Each row is a point on a landscape with many valleys, with its height.
A ball rolls from a point to the lowest of its 4 nearest points, and stops where none of them is lower. Distance is the straight distance between rows; heights are no part of it.
Bir: [  4   2   7   5  14 -22  15  16]  (h 599)
ronu: [ -4   8  24  -4  17 -27  -2  14]  (h 548)
satal: [  4   6 -27   9 -11  10 -15  -2]  (h 317)
fepe: [ -6 -24  -5   6 -13  28   0 -16]  (h 562)
tikoz: [ -8 -16   2   2 -12   1  -2 -10]  (h 780)
Rugem: [ 4  9 -7 -3  4  6  7  2]  (h 489)
Pider: [ -7  10  28 -11  15 -24   0   7]  (h 564)
Keved: [ 13   1   9   5  23 -22  16  24]  (h 472)
Vosa: [-11 -20  10   2 -12   5 -11 -11]  (h 682)
zozof: [ -1   1  15   4  12 -31   4  13]  (h 700)
Tav: [  3   5 -15  -3  -8  23  -9 -10]  (h 744)
fopul: [ 2  9 -8 -5 -2 15 -2 -4]  (h 666)
Pumun: [ -2 -16 -10   0 -12  40  -3 -17]  (h 543)
zite: [-11  -4  32 -17   5  -8   5  -3]  (h 459)
Dativ: [ -2  -2   2   2  -2 -10  11  -2]  (h 617)
Tubup: [ -5 -22  -7   6 -13  41  -2 -19]  (h 695)
pote: [ -4  -2  10   4   2 -20   4   3]  (h 565)
piru: [  5  13 -11  -1   3   6  -3   5]  (h 584)
vagos: [ 11   5   5   2  18 -11  15  21]  (h 311)
sose: [ -2 -11  -3  -1 -11   8   6 -11]  (h 702)
kapez: [-10  -3  35 -16   8 -17  13   1]  (h 586)
rop: [-13  -3  27 -16   3  -7  -5  -4]  (h 424)
Fofe: [-2 -7 -2 -2 -7  3  9 -7]  (h 833)
zet: [ 4  4 -2 -2  4 -4 12  5]  (h 378)
nof: [  0  -2 -10  -5  -9  23   2 -14]  (h 692)
purud: [  4  11 -13  -2  -2  10  -7   0]  (h 601)
mana: [ -3 -17  -5   0 -13  24   4 -14]  (h 537)
fum: [  3   6 -13  -3  -5  19  -6  -8]  (h 734)
Bupem: [-10   3  27 -14   7 -14  -2  -2]  (h 374)
neviv: [  5   3 -31  11 -15  14 -14  -7]  (h 178)
keta: [12 11  2  0 17 -6 12 16]  (h 196)
vir: [ 8 15 -9  1  8  3 -5 12]  (h 607)
foni: [ 5 11 -4 -1  8  2  6  6]  (h 439)
gituf: [  4   2   1   4   8 -15  16  10]  (h 380)
bod: [ -5 -20   0   4 -13  13  -1 -14]  (h 696)
bol: [  2   2 -28  10 -17  19 -16  -8]  (h 122)
pupum: [ 10  12 -17  10   2   2 -12  11]  (h 559)
toku: [ -1  -9  -9  -3 -11  30  -2 -17]  (h 572)
Dabu: [ -4 -10   0   1  -7  -6   5  -6]  (h 145)
Mebu: [  0  -1   2   3   2 -15  12   3]  (h 479)
rof: [ 2  1 -7 -5 -4 12  5 -7]  (h 654)
safu: [ -2 -14  -5   0 -10  16   6 -13]  (h 635)
Dobet: [ 6  8  1  1 12 -6 14 11]  (h 287)
sak: [ -5   2  12   3   6 -28   3   9]  (h 588)
rati: [  8   0  12   7  20 -29  13  23]  (h 606)
dar: [ -9   2  24 -10   5 -17  -5   0]  (h 323)
kuf: [  6  12 -17   5  -2   8 -12   3]  (h 541)
Digi: [11 13 -2  0 14 -2  4 14]  (h 331)
viz: [ -8   5  29 -14  10 -17   2   2]  (h 440)
Vako: [  2   8 -21   3  -8  13 -14  -4]  (h 383)
Numem: [  8   6   2   2  12 -13  15  14]  (h 351)
bani: [  1  -3 -10  -4 -10  27  -6 -15]  (h 672)
Dofiz: [  4   1  11   5  16 -27  11  18]  (h 691)
sufu: [ -6   0  14  -2   0 -19  -7   0]  (h 304)
remuk: [  9   1 -36  15 -14  17  -1  -1]  (h 367)
sona: [ -2 -18  -8   1 -12  32   1 -17]  (h 222)
zolo: [-10   4  33 -16  12 -17   6   2]  (h 546)
zel: [ -5  -2  10   1   0 -20  -1  -1]  (h 453)
gesa: [  5  13 -14   1   1   8  -8   4]  (h 568)
sof: [  3  11 -10  -3   1  10   0  -1]  (h 616)
gug: [  0  -7 -11  -3 -11  34  -8 -17]  (h 680)
sako: [ 2  3 -9 -5 -4 17 -1 -8]  (h 717)
lum: [ 2  7 -6 -4 -1  9  6 -2]  (h 561)
degeb: [ -6   3  19  -1   7 -25  -4   4]  (h 369)
detoz: [  8   8 -26  14  -6   6 -11   4]  (h 476)
fimap: [  8   5 -29  15  -8   7  -6   4]  (h 563)
ziz: [-10 -10  15  -4  -7  -7 -12  -8]  (h 550)
sagop: [-11   0  33 -18   7 -15   7  -1]  (h 504)
fasa: [ 14  -2  12   4  25 -28  16  28]  (h 558)
labi: [  1  -1 -20   2 -15  29 -18 -13]  (h 813)
vem: [ -9 -24   0   5 -14  19  -3 -17]  (h 686)
vipi: [  3   6 -24   4 -12  16 -16  -8]  (h 228)
Fuv: [ 10   7 -24  15  -4   4  -8  11]  (h 530)
zupat: [ -8 -12   8   0  -9  -6  -5  -7]  (h 771)
Sozaf: [  7   2 -33  13 -15  13  -8  -5]  (h 247)
fomat: [-11 -14  13  -1  -8   0 -12  -9]  (h 639)
Seze: [14 10  3 -1 19 -6  6 22]  (h 285)
Nuse: [ -6  -3   8   1  -2 -15  -1  -1]  (h 529)
pobi: [ -8   7  22  -6  12 -25  -3   8]  (h 491)
femis: [ 0 -2 -3 -2 -3  2 11 -3]  (h 860)
gigo: [ -4  -7   5   2  -5 -11   3  -3]  (h 787)
sudo: [11 15 -8  6 10  0 -8 16]  (h 627)
zud: [ -8  -3  16  -5  -1 -13  -9  -4]  (h 365)
mev: [  1   1   5   4   8 -17  12   8]  (h 446)
Dopo: [-10   2  17  -3   3 -19  -7   1]  (h 191)

Two balls start at each pair of points below. Name the first point that both come to, or write never.
piru, fimap => bol
sako, femis => lum
sagop, ronu => Dopo
fomat, Nuse => Dopo
sof, zet => keta
nof, vem => sona
Tav, safu => sona
zupat, rop => Dopo
pobi, pote => Dopo

For each start below, name the point where the ball stops.
detoz => bol
Vosa => Dopo
remuk => bol
Mebu => keta
foni => keta
